Each row is a point on a landscape with many peaks, with its height.
A climber steps from a point to whichever of its 2 nearest points has the largest rise for the distance, and stops where none of them is higher. Distance is the straight distance between rows; heights are no part of it.
Sezo (h 2.76): [178  86 116 138 121 145 138 131 102 203 106 110 102  57  99 151 206 157
 102 119 130]
Ririz (h 6.74): [ 93 129 118  53 153 117 181 104 158 129 140 115 138 134 153 112  87 117
 150 170 158]
pevoz (h 6.15): [149  92 120 140  74 126 162 138 126 124 163 116 100  57 106 143 157 146
 104  95 114]
Veli (h 0.62): [ 98 127 150 113 161 122  66 130 147 117 146 163 147 203 148 170 111 144
  82 136 139]
Nufen (h 2.74): [151 117 128 143 163 146 141 101 115 171 122  95 114 105 116 101 111 125
 149 184 140]
Meso (h 3.79): [160 129 115 163 177 152  89 107 130 153  87 111 147 169 151 149 126 121
 132 170 109]
gilem (h 2.94): [176  83 115 121 166 146 131 120  84 207 122 127  80  58 121 166 207 163
 102 163 129]
munap (h 1.38): [ 65 127 128 108  79 151 105 136 160  81 177 151 150 174 135 164 108 122
 124  70 167]
soru (h 4.83): [ 42 203 142 123 127 122  66 194 114  89 104 158 163 195 125  90  62  99
 145 141 127]
mezeg (h 6.77): [124  95 124  98 124 155 196  97 132 142 146 116  95  75 140 118 157 130
 158 107 162]
kor (h 3.93): [173 136 110 143 115 143 164 130  84 155 137 113 103  52  98 146 152 129
 165 126 158]
Sepe (h 2.68): [119  91 120 128  99 128 129 108 158 146 130 140 140 141 125 172 158 136
 102  76 137]
pufum (h 5.48): [120 158 130 102 147 116 168 126 114 114 116 127 130 141 138  97  82 114
 161 176  93]
rotab (h 6.41): [117 144 124 196  61 124  55 154 140 115 114 116 150 122  98 176 127 132
  87  79 104]
nir (h 3.74): [146  81 139  82 169 150 150  61 140 153 139 119 107 140 161 140 168 144
  93 161 145]
Lidi (h 3.67): [135 108 128 128 100 105  90 121 138 120 168 135 139 117 149 188 150 144
  75  93  91]
lof (h 5.28): [ 54 126 145 116 110 137  41 161 126 111 164 190 162 200 123 157 117 129
  93  78 138]
tofur (h 2.39): [136  91 124  74 164 156 211 122  99 178 134 122  92  85 131  96 145 141
 152 186 145]
vesuz (h 3.00): [138 175 133 156  93 101 160 139 148  84 117 129 110 100 110 101 138 106
 161  88 164]
Gunar (h 1.91): [140 101 131 102 178 138  99  75 131 143 123 123 153 194 155 134 104 130
 115 218 127]
peb (h 6.44): [ 47 154 142 148  95 122  67 168 130  79 149 160 150 178 120 124  81 112
 117  99 115]
mase (h 4.20): [124 108 107  61 164 123 157  96 130 150 129 134 165 191 146 106 105 131
 148 185 120]
vesan (h 0.25): [102 145 136  97 140 135 120 138 122  92 154 153 145 182 151 175 101 131
 118 103 118]
komil (h 2.36): [ 80 121 139  97 106 106 170 132 175  94 172 143 122 136 149 109  99 126
 131 109 140]
nol (h 4.81): [ 91 192 145 181  54  94 104 177 122  32 114 159 133 150  97 100 123 103
 132  75 111]
Nabar (h 2.18): [105 122 129 112  86 141 130 123 164  84 191 124 132 132 140 156 111 127
 125  74 164]
Gugub (h 1.65): [172 124 121 170 131 121 122 123  98 164 117 113 104  53 121 169 162 138
 121 135 100]
fove (h 1.24): [169 158 137 174 117 117 158 164 103 132  91 145 101  77  83  87 152 134
 146 143 101]
Mige (h 5.11): [164  78 119 110 154 148 134  83  99 174 158 106 105  83 135 143 159 144
 123 142 130]
sapi (h 1.90): [137 179 125 130 130 108 155 146 117 102 134 119 123 116 123 110 107 113
 168 107 146]
tob (h 6.59): [108 157 130 115 161 130 143 139 123 119  81 105 137 177 133  78  70 111
 154 171 116]
vod (h 2.89): [113 116 122  88 151 164 115 103 142 112 160 106 143 187 163 140 108 119
 121 103 161]
levo (h 4.46): [115 164 142 207 113 113  49 166 160 117  91 140 145 136 117 126 116 123
 120 125  80]
zizo (h 3.30): [ 85 145 129 130  61 119 125 164 157  48 182 127 133 123 138 130 117 113
 119  55 156]
pavof (h 2.01): [146 130 122  78 181 125 190 117  96 171 114 116 111 112 143  98 125 122
 164 193 145]
Rufal (h 4.99): [125 155 137 185 149 128  67 157 144 127  83 145 151 166 125  98  90 126
 145 163  81]
deme (h 2.20): [192 125 115 178  94 111  99 169 121 158  77  97 134  68  89 129 178 152
  95  91 103]
Zekig (h 4.11): [122 120 128 120 125 163  91 127 135 110 159 104 136 170 140 167 113 141
  85  66 155]
vunav (h 3.35): [152  79 121  85 182 150 166  78 113 193 120 134 101 124 145 128 180 129
 141 181 149]
gerig (h 5.73): [ 86 137 132 146 128 113  66 148 142 114 130 167 159 169 132 131  89 127
 125 117  98]
Lumus (h 2.51): [177  91 118 149  88 135 128 141 114 164 104  83 112  59  91 125 191 151
  99  83 125]
taki (h 4.40): [112 124 132 141 101  88 140 139 142  97 169 145 125 116 127 131 127 125
 136  95  86]
sov (h 5.77): [132 159 127 145 173 104  95 129 142 141 114 135 154 155 132 110  87 125
 146 172 108]
Dakad (h 7.39): [146 148 130 183 129 122 129 132 146 140  60 137 140 141 110 109 129 120
 152 111 117]
kaz (h 7.83): [119 132 119 160  50 106  90 155 151 110 128 107 131 108 115 206 144 149
  64  67 109]
Fezo (h 4.51): [127 123 120  96 106 110 183 135 132 104 169 148 117 103 149 142 128 119
 153 112 105]
semup (h 1.48): [151 113 133  99 175 145 128 114 139 142 111 123 144 210 145 124 119 134
 110 134 135]
kivo (h 5.35): [132 100 118 114 102 123 172 113 149 122 164 139 104  84 137 160 155 144
 116 107 103]
pog (h 4.90): [162 117 113 140 113 143 151 112 121 153 161 114 111  70 120 175 152 135
 136 108 162]
zomef (h 0.45): [ 47 140 149  88 138 116  82 128 154  96 173 169 143 189 161 162  92 128
 101 139 153]
bepaz (h 3.10): [ 95  98 127  78 115 116 144 100 178 100 199 162 143 135 165 151 127 131
 127 111 130]
Fam (h 2.15): [125 107 110  74 167 154 135  70 135 127 148 113 145 180 171 152 119 118
 128 155 151]
vuze (h 5.71): [141 141 133 153 167 152 143 127 128 154  73  92 125 171 136  98  96 115
 140 188 135]
Gim (h 2.91): [ 52 162 127  72 135 101 117 147 142 125 117 142 173 210 141 110  54 109
 139 170 122]
tatop (h 7.59): [144 110 130 119 124 165 199 127 112 145 123 109  63  56 109  97 161 128
 137 110 167]
Bom (h 0.86): [ 55 138 136  93 131 123 122 123 164 108 148 147 142 183 144 138  76 119
 137 119 166]
Pako (h 3.50): [ 86 113 123  59 146 141 154 106 140 109 136 125 158 207 150 114  86 118
 139 147 120]
pov (h 1.04): [117 140 140 123 164 139  91 142 138 120 112 124 150 209 145 140 100 137
 104 133 135]
lebot (h 1.94): [184 144 126 190 109 142 130 141  93 151  84  92  94  46  89 131 159 124
 128 141 121]
Gibez (h 6.76): [117  98 134 104 115 155 201 127  82 167 151 141  75  34 107  78 169 139
 173 137 164]
med (h 7.20): [146 177 123 173 118 100 126 153 117 103  92 135 139 101 111  55 124 107
 178 131  98]
balib (h 5.86): [124 127 130 131  88 122  91 161 150  94 161 109 138 136 123 172 128 149
  67  54 135]
nofit (h 5.31): [ 95 110 133  95 147 120 156  86 171 131 138 153 126 151 148 128 116 130
 122 174 141]
Mup (h 5.38): [ 88 191 142 160 118 126  75 180 137  89  91 150 153 189 113  87  85 108
 150 113 135]
rebe (h 0.91): [140 154 128 101 147 120 152 142 130 101 149 132 137 157 139 134 100 127
 136 117 135]
Manuz (h 5.54): [110 178 134 182  90 112  91 175 130  78  97 145 147 153 111 113 110 112
 131  87 118]
fet (h 6.75): [140 141 131 148 135 133 154 120 112 122  70 116 127 142 118  87 124 102
 165 124 120]
dev (h 2.24): [153 137 127 182 135 143 131 115 102 147 101  87  93  79 110 111 137 120
 149 149 135]
Gul (h 4.57): [121 107 128  94 150 112 131  87 148 119 153 172 139 170 154 174 128 136
 112 162 118]
Poz (h 4.80): [154 126 122 175 122 123  90 152 138 138  91 141 150 143 118 178 148 146
 101 107  82]
kogob (h 8.21): [176 159 120 195 121 119  92 149 118 130  79 128 143 112 101  86 138 114
 159 117 110]
pafod (h 1.53): [119  98 113  36 160 148 167  60 150 116 166 129 136 146 180 155 142 129
 142 163 150]
kekal (h 5.05): [104 133 129 159 116  80  90 150 147 102 143 151 150 127 144 138 121 124
 112  88  87]
num (h 5.81): [139  84 120  83 153 135 163  79 129 169 182 134 109  62 153 133 178 139
 131 151 145]
Nuteg (h 3.13): [173 136 120 164 135 147 140 154  63 180  81 123  80  26  99 105 203 132
 159 138 155]
tebo (h 3.39): [139 113 134 102 151 150 168  90 127 150 148  98 120 125 144 120 103 122
 144 154 164]
bim (h 2.96): [ 60 119 131  59 156 154 103 109 126 108 128 137 155 226 156 128  68 120
 112 162 129]
zal (h 5.45): [135 149 122 205  68 107 100 139 134 118 111 119 137 102  94 150 128 124
 121  88 119]
bil (h 6.31): [109 180 141 139 132 119 110 164 136 101  77 119 157 185 115  63  61 108
 154 157 131]
Mut (h 2.69): [154 101 134  94 146 149 196 131  86 159 134 132  84  87 115 100 151 147
 140 149 107]
fasal (h 1.32): [178 110 116 139 150 125 111 118 114 154 134 124 128 104 137 185 165 147
 111 135 100]
magev (h 6.05): [121 141 120 135 121 107 171 116 112 134  92 126 112  84 117  83 130 100
 183 136 123]
sela (h 1.83): [185 162 124 197 106 119  98 179 127 113  66 103 122 102  95 117 151 139
  97  84 104]
naki (h 3.96): [157 179 139 186  68  93 149 145 118  80 100 121  93  60  95 101 169 106
 137  99 143]
Fopu (h 1.01): [166 126 129 162 115 142  91 148 127 130 103  80 134 110 125 152 140 149
  75  72 118]
Mapi (h 4.34): [144  99 134 102 158 154 141  81 127 139 150  97 107 121 149 142 139 131
 106 116 142]
gozin (h 3.95): [146 122 115 152 100 138 143 115 133 128 130 117 123 106 106 152 135 109
 141  91 148]
Kebe (h 0.90): [167 105 129 143 161 128  70 106 140 154 137 124 151 140 143 172 145 147
  94 144 111]
zulok (h 1.33): [ 86 142 134 113 142 115 133 125 162 114 105 125 154 183 129  93  89 116
 144 116 151]
saded (h 4.64): [148 152 133 185  86 102 143 127 103 108 117 113  80  28  93  73 161 113
 158 118 142]
Potis (h 2.42): [111 117 128  94 181 156  98 108 121 125 107 116 156 226 162 137  75 121
 122 194 115]
dava (h 0.95): [175  76 122  89 159 149 111  81 131 142 140 126 149 195 135 147 153 147
  93 146 141]
Fabut (h 6.30): [130 169 139 190  92  85 107 157 133  81 102 145 124 113 114  88 131 103
 150 104 108]
Reg (h 4.31): [149 146 115 164 162 144  82 137 128 140  78 138 148 161 136 169 135 123
 127 122  96]
gapi (h 5.37): [132 154 129 150 110 129 175 125  93 117 112 119  82  49 112 100 153 108
 182 118 124]
vatet (h 6.94): [154  89 144 128 101 151 183 136 107 157 160 116  77  41 105 119 178 142
 117 110 148]
Zume (h 4.18): [116 133 123  94 141 100 186 111 125 117 158 136 132 103 143 115 105 130
 163 157 100]
Gepim (h 1.79): [ 83 148 143 125 108 111 156 135 154  85 125 135 127 139 119  84  97 114
 130 102 144]
Noto (h 5.36): [147 124 136 187  57  98 143 140 137 125 129 127 115  67  92 130 149 133
 108  84 119]
mogip (h 2.07): [148  90 126  80 181 162 175 118  73 197 154 132  68  70 132 122 175 147
 138 193 171]
teke (h 3.25): [167 120 129 151 179 156 110  98 113 177 112  90 126 119 145 140 131 129
 131 177 120]
sama (h 0.89): [ 94 104 121  32 139 121 145  73 163 107 189 142 156 165 182 141 109 131
 125 177 137]
tope (h 8.04): [117 154 130 140 125  97 133 152 128 102 119 136 154 128 112  57  92 115
 166 131  97]
rirem (h 3.38): [155 132 131 139 142 144 156 134  66 179 126 119  76  37 113 115 164 130
 167 147 143]
rusal (h 0.58): [181  73 133 126 165 152 123  92 124 172 112 118 138 174 131 139 156 150
 104 166 114]
dopa (h 1.62): [142 148 129 123 159 133 187 137 100 175  85 115  94  98 111  66 116 120
 174 201 136]
Nife (h 3.23): [139 115 134 150 127 132 118 114 149 137 136 129 142 143 122 145 126 128
 118 107 154]
midol (h 5.49): [118 138 132 167  99 137  59 173 129 116 118 148 154 159 107 181 127 142
  76  97  96]
sem (h 6.97): [161 135 121 160 149 110  96 137 125 141 125 125 157 115 121 107 118 127
 150 135 100]
Luf (h 4.45): [138  96 118 117  88 108 135 115 161 117 182 133 122  91 153 195 164 152
  68  84 123]
Vus (h 5.83): [ 44 141 144 159  71 128  37 190 132 104 149 169 153 169 110 147 115 114
  95  67 123]
doga (h 3.12): [ 95 100 121  98 109 129  72 123 145 102 191 172 163 185 150 210 144 139
  77  94 123]
golo (h 7.37): [ 64 150 141 117 109  97  89 171 134  86 157 159 162 181 128  78  71 115
 146 116 125]
Zonuz (h 3.84): [111  90 120  98 125 117 106  91 155 117 184 157 152 161 156 180 144 135
 102 118 128]
luko (h 3.19): [146 127 133 113 148 125 185 128 107 120 147 119  96  89 122 107 124 125
 139 153 111]
pibak (h 5.08): [116 103 104  34 149 127 182  61 136 149 139 109 159 164 147 105 104 121
 154 201 155]
Pav (h 3.51): [101 135 109  65 157 104 119 123 139 147 109 134 177 198 132 104  64 118
 142 214 119]
mim (h 4.36): [113 140 134 139  79 110 107 155 144  68 133 119 134 133 114 127 128 129
 105  41 148]
Tet (h 1.43): [168 129 139 174 132 142 105 140 125 134  76  83 120 124 110 105 147 141
 103  96 122]
fofi (h 1.41): [163 146 143 155 148 133 175 151  98 162  79 138  94  91  99  76 152 132
 151 174 131]
dipu (h 3.11): [155  97 122 123 149 165 148 143  59 200 122 125  62  29 120 136 189 157
 128 156 138]

For each start below, name the point where the climber stops.
Lumus => pog
zomef => Ririz
Gunar => Ririz
naki => kogob

Call two points neighbours if one is among the 2 nearest of the other. Go from one point of each pair to the other, from neighbour to neighbour, staying as high as possible. Name the lowest point that can't be avoided.
rotab / kogob => taki
kogob / golo => soru
kaz / tatop => Noto
kogob / tope => med
